Each row is a point on a landscape with many valleys, with its height.
A ball rolls from a point to the lowest of its 2 nearest points, and stops where none of them is lower. Distance is the straight distance between rows; heights are no part of it.
j722 (h 146): [144 150  77 105 115  84 185 109 108 127  81 151  83 121  78 152 133 186
  98 143 125 137 100 140]
j492 (h 649): [165 129  97 198 107 170 106 141 187 118 163  58 131 130 129 144 159 158
 102 112 130 108  96 108]
j600 (h 321): [115 104 124 104 149 118 130 117 134 135 133 175 135 150 105 140 124 135
 158 160 138 123 183 137]
j328 (h 521): [134 121  98  73  99 116 159 116  75 126 109 123 100 126  52 166 152 161
  97 177 102 174 124 143]
j134 (h 686): [139 122 105 169  87 219 162 127 175 119 111  81 188 113 177  87 132 178
 102 152 140 146  56 185]
j632 (h 619): [147 104 145 130 134 135 118 161 126 136 159 142 163 128  96 138 160 149
 148 135 161 143 105  99]
j567 (h 479): [129 105 128 140 136 159 142 116 184 143 149 179 148 121 101 109 180 160
 158 143 134 125 133 107]
j815 (h 431): [188  94  69 136 121 132 164 118 102  87 111 134 116 118 119 101 131 169
 104 138 121 140 115 161]
j330 (h 475): [ 73 118 127  84 109 142 145 122  96 182  99 130 136 117  68 147 134 123
 119 155 115 180 165 118]
j194 (h 271): [192 165 120 113 139  62  83 115 143  93 150 147  57  96 177 183 138 124
 105  85 103 103 116 157]
j25 (h 761): [124 136 110  99 163  93  92  95 100 140 105 161 114  85 122 157 125 114
 180 115  81 107 166 153]
j46 (h 590): [162  81 114 142  61 180 138 111 189 166 142 118 178 113 132  80 127 179
 105 166 174 144  59 132]
j698 (h 488): [ 81 125 186 124 114 152 139 109 144 151 141 145 183 131 100 132 142 129
 180 151 124 102 136 107]
j408 (h 386): [ 73 171 153  92 137 121 125 103  68 118  64 154 125 144 138 118 135  83
 166 122  92 126 143 126]
j753 (h 637): [207  57 116 160 130 158  89 121 173 102 155 113 146 118 122 144 143 150
 125 137 138 120 116 154]
j851 (h 362): [110 118 153 147 160 155  96 120 167 170 160 127 126 163 134 139 138 134
 154 130 123  87 138 107]
j701 (h 240): [ 93 115 160 124 179 150  81 142 101 153 155 109 102 147 159 108 114  77
 126  83  86 115 142 116]
j351 (h 660): [101 123 113  55 134  97 192 121 142 135 139 176 150 130  59 118 108 111
 157 191 122 126 186 139]
j459 (h 526): [140 115  91 126  88  97 198  94 126 103  89  87 137 142  84 110 126 177
  89 152 141 144  85 153]
j82 (h 575): [181 101 116 105  76 165 210 100 174 137 127 111 178 122 107 107 142 187
 117 166 166 129  66 162]
j36 (h 258): [105 168 164 105 188 103  94 151 120  91 121 168 106 128 150 145 132 102
 200 116 112 106 168 162]
j334 (h 643): [ 54 178 153 141 153 151 134 144 144 154  77  89 149 125 136 110 116  73
 193  97 100 129 138 140]
j312 (h 405): [142 113 125 124  74 184 135 107 153 179 152 153 175 103 116 116 167 150
 121 151 145 140 113  94]
j879 (h 371): [151 109 127 128  91 150 195  91 183 170 154 169 164 122 112 140 147 173
 127 173 176 113 136 126]
j401 (h 388): [128 147 104 162 113  87  84 138 109 143 130 111  82  97 142 108 100 115
  61  75 117 125 113  73]
j687 (h 463): [172 162 129 142 143  85  98 118 104 110 118 154 111 113 114 182 143 104
 145 103 114  86 145 113]
j289 (h 508): [ 94 153 146 114 159 107  66 138  68 162 101 139 121 125 141 166 119  89
 167 101 116 123 127 116]
j729 (h 186): [155 151 112  86 170  89 145 125 133  76 137 185  92 138 130 122 108 119
 137 160 124  58 215 125]
j690 (h 632): [135 129 145 130 154 124  41 149 155  95 188 117  67 128 105 160 139  65
  86  85 109 131 113 109]
j652 (h 638): [149 130 113 105 110  98 173  97 115  84 116 159 115 137 100 117 142 157
 128 155 132 118 170 122]
j433 (h 698): [158  92 103 202 104 149 135 106 156 101 110 100 133 110 109  78 109 137
  78 130 148 131  74 156]
j323 (h 607): [184 125 112 151 120 111  64 132 102  95 144  81 105 161 144 141 140 146
  85  95 109 110  95 111]
j438 (h 787): [ 52 119  95 112 105 138  91 146 106 187 121  92 162  87 124  99 110 126
 125 123  96 148 114  65]
j794 (h 639): [173  82 104 168 120 132  96 122 119 112 150 141 140 146 110 140 136 152
 125 132 139 114 107 129]
j915 (h 641): [159 122 123 165 154 144  56 158 146 104 181 144  58 141 112 157 159 116
  91  96  92 121  88 128]
j706 (h 474): [152  94 146 132 107 148 133 114 115 154 139 114 180 155 101 154 137 115
 130 149 162  99 148  97]
j930 (h 655): [144 117 110 165  78 191 196 116 200 104 113 104 193 113 158 114 111 175
 118 187 157 156  58 205]
j924 (h 767): [114 158 128 114 143 112 118 132 109 147 103 146 101 156 164 163 106  75
 141 118 140 139 187 117]
j378 (h 685): [174 123  85 198 119 140 127 125 121  60 121 107 125 126 144 100 119 123
  69 112 124 149  80 146]
j442 (h 821): [131 109 142  80 128 143 180 135 155 185 140 118 156 141 103 125 137 162
 111 111 178 153 119  97]
j636 (h 509): [137 127 152 139 113 107 125 127 107 121  97 138 121 116  91 165 137 146
 144 134 149 110 168 124]
j103 (h 808): [ 94  99 106  89 128 123 146 134 135 184 138  93 156 131  78 120 116 150
 116 130 145 174 119 101]
j6 (h 453): [ 60 127 167 113 107 148 164 111 123 160 118 144 164 147 116 132 120 103
 177 158 117 119 170 149]
j122 (h 383): [ 54 124 149 137 129 180 123 116 151 172  90 114 161 115 140  98 135  84
 157 124  93 139 164  93]
j784 (h 213): [107 190 178  98 178 105  97 117 119 107 104 164  85 127 194 136 118  67
 185 110  85 114 143 178]
j948 (h 281): [195  91 149 151  93 181 142 147 152 128 176 128 160  96 117 119 167 156
 111 121 164 102 101 121]
j106 (h 448): [ 91 132 106 102 131 125 125 135  93 149  90 161 129 117  74 147 150 111
 143 146 109 172 135 107]
j786 (h 227): [151 189 140  96 149  62 116  93 108 122  93 182  91 103 168 154 120  94
 112 104 116 101 121 106]
j759 (h 173): [159 113 147 165 123 138 135 125 153 117 151 112 101 110 135 126 166 177
 111 117 140 117 135 133]
j613 (h 442): [112 100 126 126 102 160 131 112 152 170 138 149 170  91  78 108 171 173
 149 153 123 135  95  96]
j530 (h 368): [178 107 104 131 168  91 113 137 130 106 156 144  85 152 146 129 127 136
 100 117 152 134 128 141]
j270 (h 423): [162 135  87 132  76  76 140 122  81  92  80 102 118 116 136 127 112 153
  83 109 129 182  70 136]
j449 (h 323): [117 128 116 145 149  85 102 139 111 153 134 135 115 101 137 141 126 139
 128  84 115 115 113 124]
j773 (h 778): [ 41 138 140  92 110 124 151 132  89 166  80 113 130 133 160 139  90  74
 137 119  92 190 159 144]
j372 (h 269): [120 107 138 127 189 123  69 112 117 118 153 127 120 140 149 142 125  64
 141  96  91 118 163 130]
j946 (h 445): [174 143 122 161 130  93  92 106 106  89 115 139  83 129 119 166 137 136
  98 119 127  82 125 128]
j890 (h 348): [ 68 124 131 134 150  94  67 140 123 154 140 117 130 100 140 120  99 119
 125  90 123 129 118 112]
j240 (h 799): [ 70 111  90  92 115 115 115 132 116 190 108  93 151  95  81 107 116 133
 107 122 113 184 114  88]
j710 (h 424): [ 54 121 177 142 105 151 144 130 115 138 110 119 142 133 151 110 107  83
 171 125 117 125 179 148]
j310 (h 438): [163 144 150 140 175 149 158 132 190 140 136 143 118 139  99 149 153 148
 138 137 161  96 145 111]
j708 (h 776): [ 48 136 101 102 101  81 101 136  82 168 124 106 144 108 141 121  90  94
 113 106 100 151 114  79]
j866 (h 229): [ 72 135 171 128 151 132  98 130 120 144 146 144  89  91 150 113 144 125
 134  81 100 117 159 133]
j16 (h 404): [148 104 118  92 155  84 136 149  88 127 128 158 122 141 113 151 114 135
 143 110 158 143 139 120]
j476 (h 513): [ 40 125 160  71  99 158 149 132  97 189  94 103 166 115  83 142 106  74
 143 168 104 186 162 134]
j86 (h 546): [146 119 152  73 137 177 133  98 166 165 159 194 172 135 120 107 155 147
 185 177 160 114 140 125]
j762 (h 458): [180  97  82 155 110 174 178 112 130 108 113 129 138 121  78  99 139 149
  94 160 136 160  92 150]
j298 (h 654): [175 117  89 211 138 191 132 153 191  98 132  72 125 131 150 112 124 141
  66 116 147 154  84 141]
j108 (h 669): [ 70 173 151 149 137 148 137 163 125 125  87 105 146 141 153 111 131  64
 214 115  97 167 110 173]
j760 (h 585): [113 112 168  64 120 192 159 104 121 185 153 162 175 140 120 123 145 124
 181 172 130 132 169 136]
j463 (h 177): [148 162 101 120 129  75 157 107  97 120  99 154  75 121 132 141 136 169
 109  99 120 134  95 128]
j544 (h 175): [ 50 137 161 124 130 161 139 160 104 180 138  95 164 168 164 128 113 100
 175 128 128 138 143 105]
j534 (h 645): [173 124 108 127 140  84 194 148 135  83 133 128 124 120  90 142 137 164
 124 124 177 132 118 142]
j907 (h 449): [173  98  98 141 133 142 162 121 133  56 124  96 130 147 146  90 127 185
 103 124 134 158 102 179]
j705 (h 617): [153  97 124 137 130 106  39 137 125 108 173  67 115 130 137 125 120 122
  95  96  97 106 107 100]
j859 (h 774): [154 107 122 195  76 143 111 134 116  99 143 101 145 158 119 106 130 171
  76 152 166 131  69 132]
j811 (h 753): [ 81 206 170 128 139 107  99 125  92 122 111 124 110 158 218 147 107  37
 153  93  98 143 121 107]
j139 (h 426): [189 146 107 159 124  83 121 127 107  79 102 133 115 107 112 131 133 124
 103  99 147 121  88 130]
j591 (h 489): [133 150 147 121 137  86 132 140  96 110 101 172 129 118  94 171 130 107
 164 141 123  97 176 129]
j736 (h 720): [ 90 159 129 121 133 126 134 143  71 115  76 117 136 123 190 141  91  47
 211 113  70 149  96 187]
j848 (h 736): [ 48 168 170 150 146 132  78 167 126 137 126  94  83 138 218  98 104  64
 138  90  67 121 117 140]
j174 (h 440): [148  99 156 109 134 156 115 104 147 152 155 109 166 108 105 130 136 103
 135 125 155  91 152 103]
j380 (h 569): [106 102 148 106 124 178  97 152  82 164 125 118 151 118 110 132 144 153
 160 133 121 131 132  93]
j576 (h 375): [119 118 134  92 170 138 115 115  85 122 129 172  97 182 148 109 131 100
 134 127 112 136 173  93]
j485 (h 411): [160 117  98 138 105  85 149 108 104  93  99 134 127 108  93 111 128 130
  88 105 137 157 108 116]
j12 (h 396): [ 85 125 179 124 166 147 127 127 125 129 124 118 118 142 169 112 106  83
 187 127 106 105 176 156]
j542 (h 538): [117 101 149 125 101 138 100 134 180 169 172 125 190 123 131  94 153 131
 137 122 161 144 135  70]
j580 (h 358): [172 100 156 146 137 137 111 131 187 146 162 114 119 149 130 141 125 128
  93 116 182 125 134 102]
j125 (h 412): [ 76 199 142  56 147  93 146  88  84 137  64 158 119 142 158 135 111  74
 166 118  86 131 116 135]
j329 (h 305): [114 131 155  92 104 141 182  97 177 178 133 162 158 107  90 148 142 156
 151 165 156 108 172 113]
j896 (h 540): [146  77  82  92  93 140 188 120 100 131 124 134 125 123  67 146 126 161
 101 170 147 170 119 144]
j218 (h 328): [113 137 138 125 146 109 112 103 110 134 106 143 132 122 111 119 136  89
 140  99 111 125 160  97]
j726 (h 576): [ 76 124 154 155 111 122  61 154 144 148 179  91 127 116 141  92 121 104
  89  96 125 120 146  54]
j152 (h 627): [151 127  78 112 128 120 204 125 156 114 117 139 121 121  55 136 121 165
 123 159 168 115 120 154]
j111 (h 631): [191 122 107 194 134 171 103 156 201  91 164  59 114 150 135 145 162 129
  79 120 145 118  74 138]
j464 (h 352): [160 136 112 131 154  93 110 130 103 131 139 127  92 167 151 151 113 115
 101  91 158 125 113  98]
j971 (h 470): [168 147 131 151 157 113 151 132 168 114 134 153  96 156 120 159 129 161
 132 155 167  77 176 128]
j420 (h 202): [161 171 121 102 158  61 142  99 109 112 103 167  81 109 126 117 134 131
 114 113 116 107 144 123]
j696 (h 234): [120 114 110 128  86  86 124 138  96 144 102 139 104 129 104 143 117 185
 114 148 141 161 109 155]
j673 (h 781): [159 146  84  89 157  96 139 119 106 112 121 184  74 130 167 164 115 132
 143 124 111 114 185 135]
j998 (h 395): [187 114 122 146 160 148 153 126 201 133 142 116 122 141 112 132 143 147
 103 125 188 100 111 121]
j834 (h 294): [ 57 140 140  82 128  84 136 122  68 182  90 144 104 119 121 142  90 121
 136 116 125 144 121 138]
j313 (h 718): [ 80 185 163 155 139 126  88 150 104 134 104 106 113 116 223 118  93  37
 157  95  73 126  91 173]
j873 (h 570): [129 104 111  76  93 153 186 114 138 161 148 155 151 127  46 151 144 157
 127 203 143 155 123 151]
j883 (h 714): [160 116 129 175 103 219 142 132 155  86 141  48 188 111 175  88 126 138
 105 137 136 146  55 188]
j255 (h 249): [180 187 127 127 116  56 109  91 113 111 108 160  69  78 169 160 135 123
 109  94 106 114 100 114]
j503 (h 711): [148 113  89 194 115 160 148 136 138  98  74  81 147  97 116 103 104 154
  86 133 126 154  66 178]
j546 (h 207): [144 111 129 152 134  95 149  96 142 101 143 134 100  93 124 130 140 153
 115  99 113  94 154 128]
j379 (h 657): [154 102  73 107 126  70 192 129  96  99 132 113 142 128  91 147 128 166
 130 118 143 127 104 143]
j112 (h 515): [178 129 105 184 117 127 151 141 165  83 127 144 115 154 115 148 142 185
 133 176 158 124 129 153]
j937 (h 593): [125 113 145 105 153 177 116 165 109 157 164 116 159 128 120 119 161 134
 158 113 142 148 126  78]
j771 (h 537): [ 73 137 129 114 134 145  88 177  63 167 115 119 128 112 116 151 127 125
 150 107 113 141 111 104]
j988 (h 492): [ 32 133 173  95  96 185 175 132 126 182 107 124 164 127 115 129 122 109
 165 162 123 159 140 153]
j89 (h 243): [ 63 149 161 125 136 166 105 152  92 175 156  93 144 160 137 104 114 103
 144 117 117 116 119  67]
j186 (h 490): [165 110 100 158 105 168 202 106 177  79 100 118 153 106 102  96 136 165
 113 172 135 155  96 189]
j566 (h 693): [ 86 165 159 153 150 130 129 166 117 123  90 103 109 148 188 114  98  51
 200  99  94 126 104 187]
j109 (h 622): [149 100  75 177  72 178 117 138 173 144 130  74 163 122 125  89 136 172
  97 144 126 128  60 106]
j524 (h 511): [119 133 177 125 125 171 125 100 185 157 138 177 170 136 114 105 164 115
 168 150 149 112 147 113]
j789 (h 428): [200  95 122 144 122 156 181 124 161  89 145 116 131 141 134  93 132 181
 101 141 161 141 110 160]
j839 (h 533): [140 119 125 133  85 110 151 135 126 141 124 117 155 101  78 157 150 177
 131 141 148 125 141 137]
j901 (h 118): [174 121 103 156 132  83 137 126 114  71 124 122  86 124 179 154 111 184
 108 131 118 123 106 201]
j400 (h 239): [133 161 132  95 168 126 160 150 127 107 134 174 130 147 115 127  96 106
 173 173 127  71 220 135]
j439 (h 760): [ 98 178 133 130 139 108 110 117  91 156 110 141  99 143 212 154 108  68
 128  92 107 155 140 101]
j970 (h 246): [ 88 118 155 114 137 135 151 144 116 174 133 126 140 153 129 142 117 131
 143 128 155 135 149 107]
j104 (h 183): [100 146  94  94 116 102 187 100 111 149  99 144 108 119  84 146 130 154
 113 128 121 133 145 120]
j387 (h 621): [ 71 155 179 143 157 129 112 141 150 139 109 104 167 126 122 136 133  78
 181 108 125 133 158 123]
j133 (h 647): [129 119 109  59 110  85 187 105 124  96 120 169 147 150  90 126 109 127
 138 169 130 140 208 123]
j39 (h 291): [105 141 140 142 154 142  75 175 108 159 162 105 134 164 144 126 109  95
 116 107 139 114 122  67]
j891 (h 360): [169  90 105 101 137 132 169 135 136 126 149 163 139 144 112 145 116 153
 136 174 158 116 181 140]
j640 (h 354): [104 114 118  97 151 147 139 116  89 133 119 176 127 179 113 120 111  86
 163 163 137 139 181 123]
j579 (h 588): [ 64 131 183 148 142 140  72 142 161 151 162 106 151 130 153  97 126  88
 135 104 133 123 148  95]
j224 (h 518): [151 122 121 144  82 179 101 171 180 160 172  94 153  95 133  65 132 146
  93 145 155 112  80  52]
j251 (h 401): [122  92 121 143 141 142 126 123 164 182 155 125 133 136 124 127 136 174
 127 117 156 106 118 117]
j342 (h 554): [138 106 146 155  84 109 119 122 163 128 165 127 174 127 109  97 138 137
 109 134 159 143 115  82]
j169 (h 483): [124 102 122 131  87 166  97 160 142 173 146  92 158  88 116  81 137 150
 100 142 131 130 125  56]
j437 (h 201): [159 109  82 134 124  97 137 135  81 124 103 145  97 125 130 158  93 177
  98 139 152 139 114 166]
j245 (h 594): [167 127  96 153 126 110 108 160  96 104 124  87 122 151 132 132 132 171
 103 112 147 145  71 120]
j604 (h 565): [106 131 156 166  99 107 104 150 137 131 172 121 128 137 110 111 139 118
  93 108 157 127 122  66]
j587 (h 738): [ 63 193 146 138 125 110 105 161  73 136 112 110 121 143 244 115  92  47
 170  87  88 151  79 133]
j244 (h 171): [ 95 160 171 118 173 129  81 128 111 128 121 139  78 120 201 137 123  52
 150  85  72 124 145 158]
j691 (h 618): [168 120 115 103  77 178 227 108 180 103 125 112 203 116 125 108 124 172
 124 185 169 157  55 210]
j578 (h 351): [ 68 114 143 137 131 137 117 103 144 164 119 117 136 101 115 115 125  99
 124 105 107 133 172 102]
j914 (h 288): [102 134 165 124 149 132 141 144 144 137 138 165 116 156 122 136 150 133
 143 149 163 133 178 105]
j554 (h 427): [113 103 108 113 125 124 132 114 104 124 119 168 126 121  96 113 148 151
 112 122 128 172 146 109]
j73 (h 332): [103 126 182 146 151 137  85 126 180 135 181 131  87 172 135 155 153 110
 135 113 121  67 162 119]
j267 (h 218): [145 126 116 104 167  83 136 126 180  93 147 173 113 146 122 102 125 141
 148 159 132  78 196 122]
j999 (h 302): [101 145 178  99 170 139 155 145 104 126 126 154 117 124 124 152 108 101
 179 160 144  83 199 146]
j34 (h 325): [ 74 160 131  66 127  84 166 102  71 143  97 162 119 133 106 162 104 119
 154 146  95 139 146 144]
j29 (h 775): [148 155 109  87 189 107 147 136 110 119 112 162 106 146 147 163 116 105
 145 135 139 128 196 128]
j386 (h 545): [135 108 107 105  88 126 206 107 157 124 143  92 171 128  84 103 138 180
 109 147 156 145  79 132]
j926 (h 592): [169 137  92 159  98 132 195 132 128  50  99 105 146 152 109 136 127 169
 126 185 155 107 122 192]
j516 (h 786): [195 160 100  96 163  91 103 117  85 119 105 180  65 117 176 175 130 131
 128 114 105 120 144 137]
j348 (h 397): [183  82 121 133 133 138 181 115 148 114 157 144 148 152 116 104 125 169
 120 160 167 121 141 135]
j777 (h 568): [198 162  89 166 141 128 170 137 140  26 109 117 106 147 139 130 129 164
 117 164 131 103 127 188]
j790 (h 628): [182 126 109 133 111  92 164 106 131  55 125 130 108 137 123 120 121 176
 116 157 133  78 170 157]
j229 (h 439): [125  89 111 119 111 135 112 117 119 146 122 124 134 151 115  92 143 156
  84 123 135 168 131  92]
j119 (h 204): [ 80 144 164 133 167 107  90 126 118 112 125 156  83  92 181 139 142  93
 145  90  94 147 183 148]
j499 (h 625): [125 129 150 133 133 130  27 155 117 112 189 106 110 145 128 150 137  76
  92  95  95  98 106  92]
j469 (h 208): [ 97 149 161 111 181 144  54 143 103 142 146 139  67 137 188 143 115  84
 106  88  95 131 130 119]
j234 (h 372): [ 96 138 118 144 149  94  59 134 128 164 131 104  91 100 144 113  89  95
  90  88 115  98 116  82]
j903 (h 763): [167 101 122 212  73 177 120 140 141  84 147  80 144 150 159  95 119 161
  73 153 145 125  91 169]
j774 (h 543): [194 142  87 191 149 142 147 148 153  48 118 121 125 171 136 142 130 156
 116 160 162 131  92 180]
j582 (h 287): [146 118 127 124 159 126  78 118 109 106 168 133 100 117 152 132 139  66
 109  66  82 130 149  99]
j683 (h 261): [ 95 190 150 101 157 101 130 113 115 104  62 157 102 125 217 119 123  61
 195 110  65 143 129 177]
j216 (h 558): [157  94 108 157  88 142 153 147 125 120 130  93 156 105 106 133 140 184
 114 139 147 135  98 143]
j605 (h 516): [ 92 119 159 121  87 172  87 144 158 185 150  99 195 104 143  83 135 129
 124 144 129 133 136  55]
j303 (h 739): [ 82 152 127 110 152 117 132 124  76 133  89 151 138 100 164 145 105  78
 203 110  63 131 134 181]
j83 (h 389): [ 91 178 166  89 142  99 143 107  97 101  93 160 123 147 155 124 117  96
 199 141  81  92 178 150]
j382 (h 217): [149 116 178 152 110 149 127 138 156 127 201 130 137  93 130 126 173 156
 118 109 135 104 124 107]
j781 (h 559): [155 113 114 121  61 174 127 140 191 184 156 115 186  96 139  80 139 171
  90 156 169 128  49  84]
j791 (h 262): [ 87 136 116 112  97  79 121 128  74 160 114 153 108 105 109 136  94 161
  95 121 123 138  98 121]
j180 (h 616): [200  87 139 174 119 167  96 133 169  86 153  89 160 128 135 108 148 176
 118 148 153 131  77 170]
j592 (h 301): [128 131 126 153 133  69  66 127 128 114 155 150  96 121 157 152 141 134
 122  89 107 135 115 125]
j135 (h 614): [182 131  77 124  93 122 198 129 151  63 120 134 124 142 118 122 126 201
 125 191 119  95 157 174]
j156 (h 586): [189  92 118 177  96 153 142 134 152  88 121  92 191 120 117 135 135 180
 126 152 161 122  77 168]
j621 (h 452): [160  97 101 133 112 144 124 110 101 149 128  88 141 129 104 152 110 128
 106 117 136 101 145  93]
j23 (h 303): [149 110 143 142 146 127  83 138 129 104 161 125 115 113 110 124 154 113
 115  84 123 130 157  98]
j682 (h 286): [162 139 136 132 148  75  92 132 142  84 181 133  71 110 156 150 153 111
 106  67 105 126 127 146]
j27 (h 162): [163 125 113 157 126  98 155 151 109  83 110 126  90 138 133 145  92 184
 106 139 159 137  97 189]
j37 (h 603): [ 73 148 186 147 154 131  80 162 144 128 139 101 124 117 170 139 136  70
 161  89 110 138 135 131]
j304 (h 752): [100 156 111  89 153  89 111 104  76 123  98 184 124  90 167 162 119  81
 187 123  75 129 165 151]
j798 (h 676): [ 75 129 134  83 157  90 164  86 135 139 103 168 150 130  79 118 106  87
 163 155 116 135 178 146]
j822 (h 357): [ 72 164 123  54 123  89 154 102  91 121 100 171 138 131 124 146 101 101
 183 173  77  99 172 164]
j863 (h 743): [158 122 132 213  97 199 104 151 157  66 145  65 148 123 160  79 107 141
  83 133 121 124  42 178]
j385 (h 353): [163 117 167 135  77 190 150 127 146 160 179 144 175 102 113 131 160 130
 128 139 180 112 106  83]
j893 (h 455): [108  97 113 104  80 150  92 136 117 161 118 112 164 125 100  73 152 170
 111 132 118 161 124  70]
j829 (h 420): [152  99 121 146 104 145 160 112 213 167 162 126 150 130 143 113 148 194
 114 145 165 119 110 133]
j949 (h 356): [ 94 119 186 108 172 176 144 137 127 148 132 153 143 143 143 115 109  93
 170 148 153 106 186 156]
j282 (h 491): [149 145 115 152 144  94 130 153 151 110 129 168 101 142 124 160 137 168
 141 151 174 124 140 137]
j296 (h 759): [ 47 151 142 120 135 140 107 160  99 165  99  90 129 116 158  81  97  58
 124 103  94 147 144  86]
j157 (h 646): [190 105  93 178 106 192 123 129 180 129 134  96 162 132 127 124 171 154
  99 136 140 141  89 104]
j417 (h 289): [127 166 162 104 178  89  87 122 136  90 148 173  79 130 151 142 151  98
 147 107 100 101 141 140]
j874 (h 252): [132 189 153 110 163  77  75 106 103 141 100 158  78 139 166 143 106  87
 124  91 111  82 132 119]
j618 (h 501): [ 83 131 115  63  95 124 157 109  96 166 129 135 117 130  31 163 142 123
 113 184 101 174 130 142]
j261 (h 355): [ 82 146 159 102 129 126 145 100  75 145  94 137 139 122  84 118 125  90
 144 126 113 111 145 113]
j202 (h 514): [142 111  95 146  95 120 221 114 123  77  95 102 136 125 110  98 112 172
  94 153 139 166  96 197]
j143 (h 673): [181 111  88 189 144 179 119 133 162  58 134  86 105 156 156 100 120 118
  60 115 113 157  73 170]
j626 (h 748): [ 62 176 151 130 146 154  64 146 116 146 105  96  97 134 184  82  85  59
 114  91  79 125 123  98]
j668 (h 385): [149  99 116 107 177 101 130 132 140 123 138 139 120 165 128 119 125 159
 126 112 153 150 135 120]
j746 (h 400): [133 129 109 156 100  86 119 115 103 121 107 128 101  86 131 125 114 121
  66  93 130 154 115 102]
j633 (h 309): [138 135 152 119 157 109  83 105 140 103 155 136  89 164 141 146 147 134
 140 110 106  81 155 122]
j306 (h 484): [146 150 127 137 147  98  56 143  79 131 132 150 119 126 123 191 137 100
 159 113 117 117 126 120]
j326 (h 604): [159 122  93  88 108 132 214 131 161 124 131 161 133 117  54 126 125 173
 123 206 147 135 144 168]
j384 (h 327): [143 124 123 145 142 134  81 144 143 156 145  94 110 178 134 141 125 141
 104 104 154 118 118  83]
j353 (h 615): [180 125 116 161 136 130  86 139 161  81 170  62  85 169 139 135 154 147
  83  98 124 122  91 115]
j506 (h 237): [ 68 128 125  99 121 124 185 110 141 168 121 160 132 109  71 144 144 146
 154 150 146 130 161 128]
j53 (h 580): [150 109 109 159 107 119  99 173 138 124 147  79 137 109 127 130 130 173
 101 111 140 146  94 102]
j447 (h 429): [155  97  92 126 122  95 116 105  87 146  99 117 132 143 114 161  92 107
 125 119 141 118 161 111]
j343 (h 769): [ 63 149 109 104 135 116 135 126  92 168  96 107 141 116 140 113 108  85
 130  92 107 173 136  98]
j114 (h 402): [129 107 185  95 180 159 118 128 149 139 151 121 153 146 131 122 135  75
 147 111 150 108 165 126]

Call two points neighbours if one is among the 2 nearest of the other. Go from one point of each pair to the other, from neighbour to neighbour, staying as low as possible. Name the highest point that can't be avoided.
j901 and j722: j83
j759 and j169: j476
j786 and j244: j417
j815 and j544: j907

For each start below, name the point where the ball stops.
j534: j554
j216: j786
j937: j786
j903: j815
j270: j786
